Each scene shows the same named points in several views. A view is turned or mirrored, shifted and resized as a whole, has a little noise and may leave points out.
In the rows, zero is written as 128.

Scene 1
View 1
k_766: [124 134 138 142  79 139 138  72 194 128 104 126 239 113 162 134 132 159
 188 164 139 102  92 136 130 108  74 182 171 133 146 145 167  90]
k_971: [105 155 136 140 117 132 135 129 169 125 161 134 152 134 148 123 163 143
 164 129 107 124 126 116 150 153  71 143 146 115 132 110 134 144]
k_176: [111 151 114 129 108 157 142 119 141 123 114 133 168 114 160 141 168 142
 164 137 119 106 124 124 149 162  85 129 136 108 140 108 151 141]
k_344: [103 168  89 121 107 211 131 133  80 115  58 109 145  86 160 152 172 134
 136 152 181  82 151 126 166 163 100  64 108  98 155 146 187 157]
k_934: [107 164 108 124 127 181 157 147  92 109 122 131 117 112 144 152 189 139
 135 136  97 106 145 141 135 189 140 111 104  95 149  86 135 172]
k_796: [105 161 144 145 109 152 138 125 155 118 150 116 152 125 136 125 153 149
 150 152 127 113 129 132 137 131 106 143 139 121 148 134 142 138]
k_795: [ 97 173 128 135 133 165 142 160 119 113 160 123  98 127 133 130 180 138
 132 131 111 119 154 124 148 170 115 107 113 102 144 107 129 176]
k_779: [104 163 111 129 120 173 141 140 115 117 117 126 134 112 150 141 177 137
 145 137 126 106 143 126 153 170 101 104 119 101 145 112 149 161]
k_304: [108 154 120 130 120 150 146 133 139 120 139 138 145 123 152 139 176 141
 157 128  99 115 130 125 145 173  96 132 130 105 138  93 136 155]
k_990: [103 157 133 140 111 145 130 123 163 124 141 124 161 125 148 124 157 144
 162 139 131 115 128 117 155 141  71 133 144 115 139 130 150 139]
k_704: [103 161 146 145 116 138 138 130 167 120 168 126 144 135 136 121 158 148
 155 140 110 123 130 124 141 140  92 148 141 118 141 121 132 143]
k_354: [ 88 173 111 130 137 159 126 167 120 121 150 127  97 126 147 125 185 126
 139 115 129 120 161  99 181 182  64  75 118  94 131 111 143 184]
View 2
k_344: [138  89  89 149  99 144 217  87 227 106 111 151 120 132  84 156  75 100
 125 217 143  98 139 176  73 125  74  23 127 124 113 100 110  71]
k_766: [136 102 111 190 108  92 135 135 222  74 144 147 141 217 121 195 118 168
  58 172  57 186 133  29 102 131 128 129 108 115 173 114 183 110]
k_354: [145  78 154 158  91 168 188  62 185 150 118 137 177 104  96 146 102 115
 162 130 194  89 138 169 136 130 113 107  99 131  85 152 112  59]
k_934: [141  64 100 174  92 151 157  85 190 130 120 168 178  92  90  82  75 121
 133 162 156 156 132 181 129 150 120  61  90 168  79 113 139  56]
k_796: [137  85 132 183  85 143 134 121 166 115 134 151 147 153 114 156 113 138
 125 140 108 163 147 119 127 138 115 108 107 137 132 141 173  88]
k_779: [142  78 117 169  95 147 171  86 199 123 122 152 164 122  96 130  90 124
 129 160 150 132 135 153 119 137 113  79 101 142 102 123 134  68]
k_704: [140  84 146 187  85 144 127 112 163 125 135 148 167 146 117 152 119 144
 129 121 121 163 143 111 142 139 130 131  98 139 124 151 169  85]
k_795: [142  71 136 174  82 166 151  90 160 143 123 154 172 100 100 116  97 119
 157 130 161 137 142 176 142 143 117  92  97 154  91 147 144  62]
k_990: [139  89 137 179  95 135 150 104 189 116 133 145 160 157 112 167 113 141
 117 141 122 144 139 102 125 132 122 119 103 127 130 139 156  86]
k_971: [142  85 151 183  96 136 139  96 185 125 136 142 183 149 114 155 117 150
 119 120 136 151 135  97 145 136 139 144  90 133 118 147 159  81]
k_304: [143  77 127 180  98 137 149  85 199 126 129 153 189 126 103 122  98 142
 115 140 145 154 129 123 136 143 137 113  87 147 100 129 147  69]
View 3
k_795: [116 117 149 135 147 138 102 125 145  99 140 156 150 113 137 122 148 102
 110  91 156 177 135  99 191 128 200 134 139 125 133  78 130 161]
k_779: [118 113 141 120 151 135 108  72 135 124 131 163 134 102 128 120 147 107
 125  96 152 163 147 101 189 120 192 134 134 124 114 104 125 177]
k_176: [156  96 131 102 151 121 114  53 144 145 119 172 133 108 134 125 138 116
 129 116 124 148 143 100 182 127 161 138 122 133 121 129 131 176]
k_990: [149 102 142  85 135 112 126  85 145 128 121 163 143 123 141 133 132 122
 124 114 125 135 136  92 182 121 141 148 123 136 126 124 136 166]
k_934: [125 111 133 158 170 159  85  80 142 120 137 166 138  90 123 110 152  98
 117  91 152 189 146 110 188 138 224 121 139 112 128  84 128 176]
k_766: [201  82 113  55 140 124 134  20 147 162  94 174 139 114 121 134 104 150
 134 140  74  89 147 102 163 133  85 156 111 124 136 174 161 172]
k_344: [ 64 134 143 104 149 155 120  12 102 129 127 155 112  81  98 109 148 113
 151  82 178 135 174 101 196  97 198 139 144 102  78 120 123 203]
k_796: [150 106 135  96 137 139 120  97 147 113 120 160 153 116 127 128 122 128
 115 110 120 130 140  99 176 132 141 148 130 116 143 115 153 161]
k_971: [169  93 140  96 140 102 117 106 158 129 125 167 149 129 155 136 136 115
 115 119 118 153 125  92 182 129 147 144 119 148 137 116 132 157]
k_354: [ 89 123 167 112 134  99 116 115 134 108 144 156 136 120 154 128 163  94
 124  89 181 179 134  86 204 101 203 138 136 149 101  86 103 171]
View 4
k_990: [144 121 100 170 180 122 131 159 112 120 109 158 114 100 123 118 123 138
 178  95 135 138 138  97 141 167 120 122 147 165 118 125 112 143]
k_344: [161  41 106 224 107  58  37 219 182 133 163  99 173 108 121 118 204 114
 188  44 217 191 142 100  64 155 110  96 156 157  65 117 128 147]
k_795: [207 103 117 202 180 139  73 242 144 124 132 190 112 117 121  94 125 142
 124 143 175 134 168  92  91 129 153 115  87 183 101 120  92 155]
k_704: [157 140 101 170 187 152 127 170 112 123 104 187  96 103 134 114  94 137
 157 124 128 112 140  93 137 160 124 128 122 178 132 125 108 142]
k_796: [145 131  95 179 160 145 108 172 128 124 113 175 103 100 150 123 104 119
 167 104 136 112 130  95 125 168 106 128 131 179 127 126 122 136]
k_176: [153 118 101 171 167 118 122 141 115 142 128 148 156 114 123 108 123 147
 179  88 170 149 134  83 116 159 101 103 152 159 106 110  95 148]
k_766: [ 72 160  73 139 141 136 166  48  93 142 102 134 145  91 165 145  86 116
 231  43 117 113  82  85 161 210  35 119 202 157 146 118 132 121]
k_971: [162 138 106 160 204 140 148 156  96 124 104 179 112 108 115 107 104 156
 163 120 133 131 146  91 145 156 131 122 132 168 124 121  92 149]
k_934: [212 100 116 206 149 141  52 216 151 157 161 177 167 136 130  83 115 145
 125 129 221 143 153  73  56 122 118  92  92 179  88 100  76 159]
k_304: [184 124 110 174 184 138 116 167 113 143 130 174 146 122 117  93 106 160
 150 121 175 142 148  79 108 139 122 103 121 168 105 108  78 154]
k_779: [183  92 111 197 159 113  80 201 141 137 141 154 147 117 118 100 141 142
 155 104 188 157 152  88  90 141 127 103 124 169  92 113  97 153]
View 5
k_344: [ 70 152 171 137 131 108  81 182  34 150  99 114  66 161 117  90 216  64
 113 154 210 191 124  87  46 154 139  79 100  93 194 171 137  92]
k_990: [129 143 149 155 116 138 115  96 103  82 108 130  90 125 137 131 169  97
 140 134 195 142 122 146 109 137 151 123 181 138 159 155 127 142]
k_304: [123 141 153 168 161 137 102 117  57 101  97 131 114 117 136 120 150 129
 138 121 185 133  89 133 118 117 167 120 153 129 149 156 126 160]
k_354: [131 183 105 196 173 129 111 133  60 149  82 136  89 148 122 138 178 119
 137 100 198 167 131 102 111 124 218 106 137  81 162 124 100 122]
k_704: [139 137 135 177 124 129 114  75 100  76 116 123 110 120 119 139 146 105
 140 123 180 128 112 158 128 122 166 108 180 150 141 155 126 158]
k_795: [123 153 114 205 167 109  97 109  48 128 104 116 119 138  94 131 147 114
 128 103 176 142 103 124 123 107 205  75 126 115 138 146 117 147]
k_934: [ 96 139 151 183 186 107  78 145   7 136  99 111 126 132 105 101 150 123
 119 117 177 141  72 111 107 105 178  78 100 114 146 164 133 154]
k_176: [112 135 172 142 135 142 104 123  71  88 103 131  96 118 149 112 169 111
 136 140 195 142  97 135 100 133 137 129 162 134 164 165 135 150]
View 6
k_344: [158 167 147  77 199  93 148 135 149 113 100 152 100 182  42 103 128 166
 144 196  92 131  67 156  86  89  95 133 146 158 138 142 162 151]
k_354: [193 127 146 138 132 109 152 174 125 105 135 157  94 166 146  66 143 171
 146 171 114 143 162 138 116  99 108 143 151 126 120 168 191 148]
k_971: [158  81 102 155 106 119 125 163 170 130 132 134  65 155 140  96 167 131
 142 124 134  97 161 121 133  76 119 139 117 144 101 112 162 127]
k_934: [143 129 117 116 160  92 139 178 130 118 144 192  97 131 114  96 178 162
 140 123  95 148  95 148 112  91 107  97 125 120 124 172 151 157]
k_304: [155 105 104 139 127 110 132 172 158 125 132 159  73 142 132  97 181 146
 136 127 121 117 126 127 121  77 114 117 123 131 111 130 159 139]
k_796: [131  81 109 137 131 104 117 146 167 138 138 132  83 165  97 109 146 121
 158 114 117  99 149 139 134  84 114 144 104 158 107 121 145 136]
k_779: [157 125 123 120 152 101 139 162 147 120 127 160  89 156 106  95 157 155
 143 149 107 127 115 140 113  88 107 124 131 139 121 145 162 145]
k_766: [120  73  74 130 124 123 102 119 230 155  97  93  39 175  62 142 165  95
 140 124 144  44 110 113 123  51 120 146  96 186  99  32 131 109]
k_795: [153 108 129 136 138  97 136 175 123 119 154 171 101 148 132  83 154 154
 154 124 103 142 151 148 129 100 110 126 123 128 117 177 163 152]
k_990: [154  91 110 140 123 115 126 149 174 131 123 124  70 171 109 102 150 129
 148 139 128  94 150 126 125  79 115 148 118 157 107 106 161 129]
k_704: [141  73 104 153 112 110 119 158 163 135 144 135  77 157 126 100 156 123
 153 109 125  99 167 131 139  84 118 142 106 147 102 123 152 133]
k_176: [152 108 102 128 135 113 129 155 177 129 114 141  65 157 103 109 172 139
 135 141 125  99 111 124 113  71 113 125 124 148 112 103 155 132]

Which points are out of place in each view (at most two, in the order of its rows)? Write - if all are in place.
view 1 | k_176
view 2 | k_990
view 3 | k_354
view 4 | k_766
view 5 | k_795
view 6 | k_344

Scene 2
View 1
k_877: [145  80 141 132 120 146 152 137 164 125 130  97  99  97  95 212 109 111
  71 152 156 100 135  87 194 102 117 154  96 147 136  53 157 131]
k_743: [133 118 112 185 143 113 157 121  75 114 160 173 102  73  88 114 216 136
 143 113 131 119 125 193 118 131 137 200 130 111 147 102 165 106]
k_479: [142 100 126 176 125 111 149 135  95 107 140 142 104  82 104 127 169 131
 135 128 138 119 117 179 127 116 130 182 121 132 142  85 148 114]
k_153: [138 124 107 184 152 118 166 127  88 100 165 177 106  68  90  90 210 133
 144 123 124 120 115 197 110 137 141 190 135 127 146 108 149  95]
k_316: [138  76 111 185 163  75 143 122 115 111 166 146 132  36  77 102 178 125
 130 166 135  96  86 196 156 126 130 183 104 157 139 111 174  95]
k_675: [146  55 137 157 129  93 132 133 145 122 135 100 122  63  91 169 117 118
  97 172 155  93  99 141 187 101 118 163  86 165 133  74 169 120]
k_17: [142 147 107 156 156 166 186 135 125  91 169 173  92  90  88 109 191 121
 115 121 121 122 136 150 117 143 139 168 143 133 145  94 128  95]
k_241: [142  78 128 188 123  81 136 134  87 108 135 135 115  67 106 114 165 135
 146 139 141 116  98 203 128 110 128 186 113 143 141  92 156 114]
k_671: [158 116 127 138 131 165 177 160 167  74 141 123  97 101 112 126 110 112
  98 151 133 119 118 125 134 120 130 132 128 177 137  69  98 105]
k_282: [149  66 145 168 100  95 131 145 110 108 113 102 108  87 118 155 118 129
 125 145 152 115 105 166 146  95 121 167 101 153 137  67 146 129]
k_23: [142  99 123 160 138 125 155 132 127 110 149 137 106  78  92 145 158 121
 109 142 140 109 120 148 152 120 129 171 113 141 141  83 154 111]
k_843: [151 120 143 129  97 186 169 154 145 104 117 110  73 136 120 197 113 117
  86 116 147 126 157  89 145 105 124 148 123 134 139  43 117 135]
k_16: [148  74 148 174  88 100 131 144  90 111 106 108 100 100 126 156 130 135
 136 126 151 124 115 174 130  92 122 176 109 137 138  63 145 134]
View 2
k_843: [125 147 217 168 105  83  92 159 158 224 156 105 129 141 111 149 161 155
 130  76 133 103 101  95 111 173 112 156 149 133 108 134  98 154]
k_16: [173 134 193 152 142 104 153 160  87 166 126  91 104 153 166 118 165 177
 177  77 113 147  63 177 153  94  92 136 140 162 149 125 113 189]
k_17: [ 97 138 138  42 162 121 105 112 100 123 126 125  97 146 104 125  93 155
 123  79 141 163  86 108 125 139 130 137  85  95 124 124  89 126]
k_479: [139 133 160  89 162 113 146 137  79 129 116 102  91 152 140 113 126 175
 162  78 125 163  67 168 151  98 112 129 114 136 143 125 100 160]
k_23: [105 134 166 110 138 109 143 152 108 147 111  99  90 144 114 105 125 171
 152  77 130 162  74 161 149 111 143 136 133 125 136 133  92 128]
k_153: [121 131 126  21 188 126 139 109  60  88 107 116  82 156 131 110  89 172
 151  78 133 182  64 160 150  96 120 120  80 114 140 120  93 147]
k_671: [101 145 169 157  99 143 103 151 117 181 140 118 103 126 121 115 149 139
 109  89 114 176  87  89 114 148 130 173 116  92 161 117 114 122]
k_282: [150 134 188 171 124 113 159 171  92 168 119  86  94 144 156 104 168 175
 171  80 108 164  63 181 157  91 112 143 151 150 160 125 113 165]
k_675: [ 98 133 185 186 103 111 176 192 116 172  99  77  83 133 120  80 159 177
 168  79 114 175  63 199 170  90 163 144 177 138 157 136  99 115]
k_316: [ 98 128 130  86 154 136 183 152  65  95  81  92  62 143 127  70 110 179
 169  80 120 213  49 209 178  63 161 126 123 119 168 126  96 114]
k_241: [150 130 154  99 162 124 167 145  59 117 104  97  83 153 158  97 134 180
 176  80 116 185  53 196 166  72 113 127 117 142 161 120 107 165]
View 3
k_671: [154 117 106  66  74 147 120 110 125 203 123 132 102 148  77 133 163 176
 131  60 103 104 154  94 124 113 149 231 161 196 158  91 119 121]
k_241: [169  88 144  68 128  51  91  52  83 116 120 131 138 179  72 220  84 185
  28 125  92  94 118 123 130  60  85 158 104 115 217 187 111 131]
k_675: [130 116  70  87  62  92  52  89 106 176  98 109  77 182  97 194  77 206
 101  43  99  98  99  12 135 125  90 139 108  92 219 166 111 132]
k_282: [144 117  90  96  99  61  94  63  82 130 125 113 119 170  84 180  41 196
  88  63 120 114 137  64 146  95 110 168 103 133 199 163 109 120]
k_843: [133 187  19  87  92 175 127 119 109 148 143 127 111 101  99 113 113 135
 181  42 163 143 199  83 168  89 148 196 146 146 184  71 111  91]
k_17: [181 117 134  26 120 171 113 108 122 160 119 163 131 127  77 182 230 129
  75 149  90  93 146 179 125  41 104 194 160 130 206 107 120 123]
k_316: [169  65 160  46  97  77  54  72 106 164  90 135 105 200  77 245 145 197
  17 131  51  67  70  98 106  79  59 141 114  85 236 197 115 150]
k_153: [190  88 171  30 141 113 102  73  99 128 116 159 148 154  69 224 188 144
  18 180  76  84 125 192 119  25  79 169 131 109 226 157 116 133]
k_877: [117 173   5  89  56 158  70 121 116 175 110 114  70 135 114 150  99 169
 168  21 135 123 141  10 158 124 110 148 128  89 217 112 111 110]
k_743: [185 108 144  37 149 111  94  71  92 104 120 157 152 145  77 231 163 136
  23 178  93  94 131 185 133  15  68 145 120  79 246 164 114 125]
k_23: [156 122  97  59  99 128  82  94 109 154 109 137 108 152  88 192 144 163
  86 100 100 100 126  98 134  76  93 158 128 101 220 142 114 123]
k_479: [168 111 124  61 128  94 100  70  91 122 124 139 138 154  78 202 117 162
  54 126 104 103 137 137 138  51  93 165 119 115 217 157 112 122]
View 4
k_743: [146 134 162 146 166 160 199  95 183  79 152 135 188 159  79 138 151 154
 110 150 138 119  96 118 106 128 123 173 117 144 178 156 141 114]
k_479: [134 123 155 132 155 166 163 115 159 106 147 149 183 139 105 118 150 156
 115 142 139 129 110 113 137 131 125 146 119 146 172 142 119 118]
k_23: [126 122 140 149 155 163 143 138 150 126 143 162 167 133 108 124 150 156
  99 125 149 114 123 120 118 127 110 125 124 148 150 138 133 127]
k_877: [118 120 120 158 145 166  86 178 111 151 132 175 150  83 138 124 146 176
  96  71 160 125 178  99 112 119  94  80 121 164 112 115 111 149]
k_671: [122  82 110 115 164 160 117 182 152 182 147 179 161 124 140 118 142 152
 122 127 153 144 128 145 148 142 112  76 129 162 150 165 154  98]
k_241: [124 127 168 130 143 172 165 101 153 102 145 153 182 152 103 102 152 146
 107 161 134 116  94 113 155 131 128 159 123 128 183 128 105 125]
k_153: [141 122 155 139 168 159 201 104 190  97 155 145 185 173  80 133 151 145
 109 167 137 115  81 135 116 133 124 164 123 141 184 167 156 104]
k_316: [106 132 162 161 137 173 164 107 151 115 142 178 158 179  86 105 158 133
  72 171 141  73  82 131 131 124 110 153 135 108 171 120 130 141]
k_282: [117 120 156 122 135 176 119 130 123 126 138 162 174 113 134  90 148 157
 113 128 142 134 130  97 170 131 122 124 120 140 163 111  81 133]
k_16: [129 123 161 113 141 174 132 120 132 108 141 146 188 106 133  96 147 164
 128 126 137 151 132  88 171 133 131 137 113 149 170 119  75 125]
View 5
k_877: [ 60 151 135 134 159 146 110 190 111 150 161 189 126 170 144  86 140  92
 118 136 107  59 176 100 115 123  99  96 170 161 118  59 147 133]
k_743: [178  72  97  96 100 174  50 127  71 136 164  74 112 134  77 103  96 179
 147 106 169 128 114 112 127 124 181 124 157 145 150 184  87  55]
k_241: [191 114 109 115 127 172  74 144  98 130 186 129  81 154  73 128 107 162
 129  73 175 121 131  89 118 168 161 118 195 146 150 172  71 102]
k_671: [122 120 144 156 144 102 139 192 107 189 107 139 120 123  99 114 110 134
 122 148 130 101 198 132  77 116 141  83 154 168 116 105  45 165]
k_843: [ 25  98 165 128 154 106 126 144 121 176 107 167 125 137 135 118 121  88
 113 155 152  99 187 149 100 102 129  95 160 174 114  68 128 125]
k_16: [121 111 142 115 151 152  96 124 124 135 173 172  73 159  99 150 115 121
 111  76 194 120 147 104 116 169 144 116 209 157 142 135 102 112]
k_17: [150  74 113 123 104 132  86 158  71 173 113  66 140 111  85  92  94 171
 148 155 138 119 153 141 100  87 176 102 125 157 131 152  61  90]
k_282: [135 135 134 127 154 154 103 153 121 137 180 178  78 164 101 135 122 123
 113  80 170 104 156  91 111 173 133 109 208 155 138 125  94 133]
k_675: [143 171 113 137 155 172  98 202 106 132 196 183 100 179 113  94 137 124
 123  95 113  66 159  68 116 161 109 102 192 148 133 103 109 142]
k_316: [234 144  81 128 121 192  66 194  76 128 202 113  99 162  72  89 114 183
 143  82 125  93 128  66 118 163 150 112 178 138 149 173  61 112]

Which points are out of place in each view (at most two, in the order of its rows)? Write - if all are in place.
view 1 | -
view 2 | -
view 3 | -
view 4 | k_241
view 5 | k_316

Scene 3
View 1
k_606: [ 85 155 118 107 156 111 145 119 117 120 139  84 182  81 147 153 112 133
  88  98 120 139 117 163 142 142 189 135 131 136  84 160  96 118]
k_666: [118 164 154  92 151  98 155 114 113 154 112 116 157 121 123 133 126 138
 112 149 161 132 156 125 171 130 151 138 163 104 126 100 138 140]
k_710: [102 172 149 191 123 175 140  80 127 159  72 161  74  61 159  86 117 102
  28 100 157 116 151 111 145 126 129 152 191  96 165  46 106  99]
k_973: [117 163 144  61 166  82 147 125 133 136 139  97 185 131 139 161 131 148
 123 144 141 136 150 148 167 134 158 146 143 123 104 135 110 149]
k_287: [108 177 171 105 181 149 123 117 135 172  89 132 128  85 179 127 146 139
  58 124 161 133 170 129 134 135 119 174 193  99 149  86 106 115]
k_380: [ 66 150  92 142 140 127 143 108 123  96 151  79 174  52 160 153  98 117
  62  63  95 138  91 180 129 146 207 131 113 154  67 178  66 103]
k_115: [104 165 131 106 153 115 138 110 146 126 134 110 155 102 161 149 125 131
  83 114 128 129 140 152 153 134 155 153 145 129 109 125  79 131]
k_801: [108 163 138 105 150 109 147 110 132 135 126 112 155 107 146 141 123 133
  94 124 139 129 142 143 160 133 156 145 151 119 114 116 103 132]
k_570: [107 162 138 137 132 123 154  99 119 142 109 125 132  95 134 120 114 120
  82 121 147 125 142 128 162 129 157 137 159 111 128  94 118 125]
k_555: [116 168 137 123 136 116 143  99 152 130 124 131 130 113 155 134 123 123
  83 123 138 119 150 137 167 126 141 152 153 120 129  93  84 137]
k_540: [ 86 155 119 108 153 109 148 117 115 122 138  87 179  83 143 151 112 132
  90 101 123 140 118 160 144 142 187 133 133 133  86 155 100 119]
k_191: [ 74 151 123 131 151 126 154 116  83 136 116  85 173  56 129 134 103 126
  78  92 133 145 109 150 134 144 201 120 144 123  90 154 131 101]
View 2
k_710: [100  81  83  30 205 137 159 140 246 139 179  17 100 153 113 147 149 118
 159 215  86  70 123  70  80 211  64  97 131  73 165 213 237  62]
k_115: [113 140 123 116 177 128 114 147 175  67 173 104 139 137 126 128 189 131
 118 164 122 130 123  96 121 176 120 117 117 110 127 130 107 110]
k_191: [117 133 125 108 183 174  94 168 149 100 148 106 147 119 126 124 163 103
  60 163 131  83 155 136  91 114 103  85  88 159 138 181 110  98]
k_555: [114 116 113  92 187 112 122 138 205  89 182  80 132 151 116 126 180 129
 149 167 122 118 119  83 125 179 110 136 120  79 142 132 133 109]
k_606: [119 155 132 131 179 154  87 163 146  71 156 124 162 123 132 128 189 120
  75 153 136 113 141 123 109 139 122  92  95 152 121 142  83 109]
k_801: [114 120 124 106 176 128 118 144 175  82 175  99 127 138 119 115 170 120
 118 160 124 120 128 103 123 151 115 135 116 100 140 135 107 115]
k_287: [ 95 102 109  79 154 144 183 134 183  71 186  73  57 128 126 114 141 120
 126 199  66 136 113  88  99 201  93 126 166  77 139 176 153  94]
k_570: [113  99 112  78 188 133 123 145 197 114 173  71 123 144 111 120 156 110
 125 171 121  91 133 101 110 147  96 127 110  95 154 165 146 101]
k_380: [124 190 125 139 204 166  58 180 153  72 141 123 211 122 144 160 228 132
  64 162 148  96 146 120  89 165 123  37  71 190 107 154 103  85]
View 3
k_710: [138 110 117 166 176 170 110 127 140 112  53 104  83  45 172 204 148  78
  93 221 120 117 147 101 164   6  66 140 107 131 121 189 115 233]
k_555: [179 103  92 159 139 140 142 103 129 115 135 105 118 110 147 166 152 114
  84 176  91 171 117 122 156  98 117 140 137 114 125 160 154 151]
k_540: [176  84  93 142 157 134 143  79 161 120 169 113 174 138 131 118 132 119
 159 124 109 171 105 131 124 137 127 114 137 182 145 163 130  93]
k_973: [212  95  94 125 124 114 155  89 139 116 165 102 150 133 103 127 133 118
  93 110  79 177 105 135 145 185 164 141 158 126 122 123 155 120]
k_801: [187  96  98 142 142 132 143  96 141 117 142 104 139 115 129 146 137 112
 106 143  94 164 113 126 146 128 132 135 142 136 128 149 143 139]
k_606: [171  88  89 140 159 132 141  74 163 119 173 114 177 142 131 116 133 116
 165 125 107 175 106 133 121 137 123 111 136 184 146 162 132  88]
k_666: [215  85 119 131 132 129 148 114 137 122 120  96 125  93 115 146 121 118
  78 118  97 137 111 120 157 147 161 147 151 123 118 136 128 171]
k_380: [138  85  73 166 177 146 135  59 174 120 197 124 195 161 160 112 144 121
 211 152 122 193 103 133 105  97  88  91 121 216 168 194 131  51]
View 4
k_287: [121 176 132 154 105 113 113 110 147 212 109  81 160  66  42  83  68  85
 134  83 107  93 177 140 101 142 174  71 102 122 185 170 138 121]
k_570: [138 171 135 145 150 113 124 129 150 133 100 115 120 110  84  91  75 121
 117  90 115 131 144 133 129 155 146  81 131 117 159 153 137  94]
k_606: [175 131  77 148 141 101 179 115 128 113 124 123 149 160 115 118 111 136
 177  94  86 173 172 157 120 149 142  89 140 118 173 133 130 130]
k_555: [143 165 136 140 133 125 125 118 147 121 127 123 137  94  73  87  81 127
 123 108 119 100 160 140 132 146 145 118 129 114 152 157 139 129]
k_710: [108 254 143 163 165  93  57 106 183 180  81 142 106  67  44  54  61  84
  55  82 117 108 173 108 145 163 172  58 102  80 191 180 164  90]
k_801: [151 140 123 140 129 122 148 125 136 129 121 104 143 116  87 102  85 129
 148  99 110 124 153 147 118 147 143 101 134 127 155 147 130 121]
k_973: [157  93 129 130 106 140 180 138 115 123 135  74 161 121  95 119  85 141
 183 102 114 118 137 162 101 138 135 114 144 154 136 138 113 126]
k_115: [159 143 107 143 125 118 152 112 135 124 134 120 154 116  85 101  98 129
 156 104 103 123 174 153 122 143 147 115 130 119 163 147 133 144]
k_666: [133 129 154 134 123 134 147 148 132 145 105  70 133 105  85 105  63 127
 142  89 125 116 119 141 105 148 141  85 137 148 140 148 121  87]
k_540: [174 129  81 147 143 105 179 119 129 112 121 121 147 159 116 119 110 139
 177  94  88 174 166 156 119 150 140  89 141 121 171 132 128 125]
k_191: [164 150  73 157 162  87 171 124 136 133  92 119 130 173 122 119 102 125
 164  74  82 205 160 146 120 160 147  46 137 115 187 132 132  92]

Which points are out of place in each view (at most two, in the order of its rows)? Write - if all are in place.
view 1 | k_710
view 2 | k_191, k_570
view 3 | -
view 4 | k_606
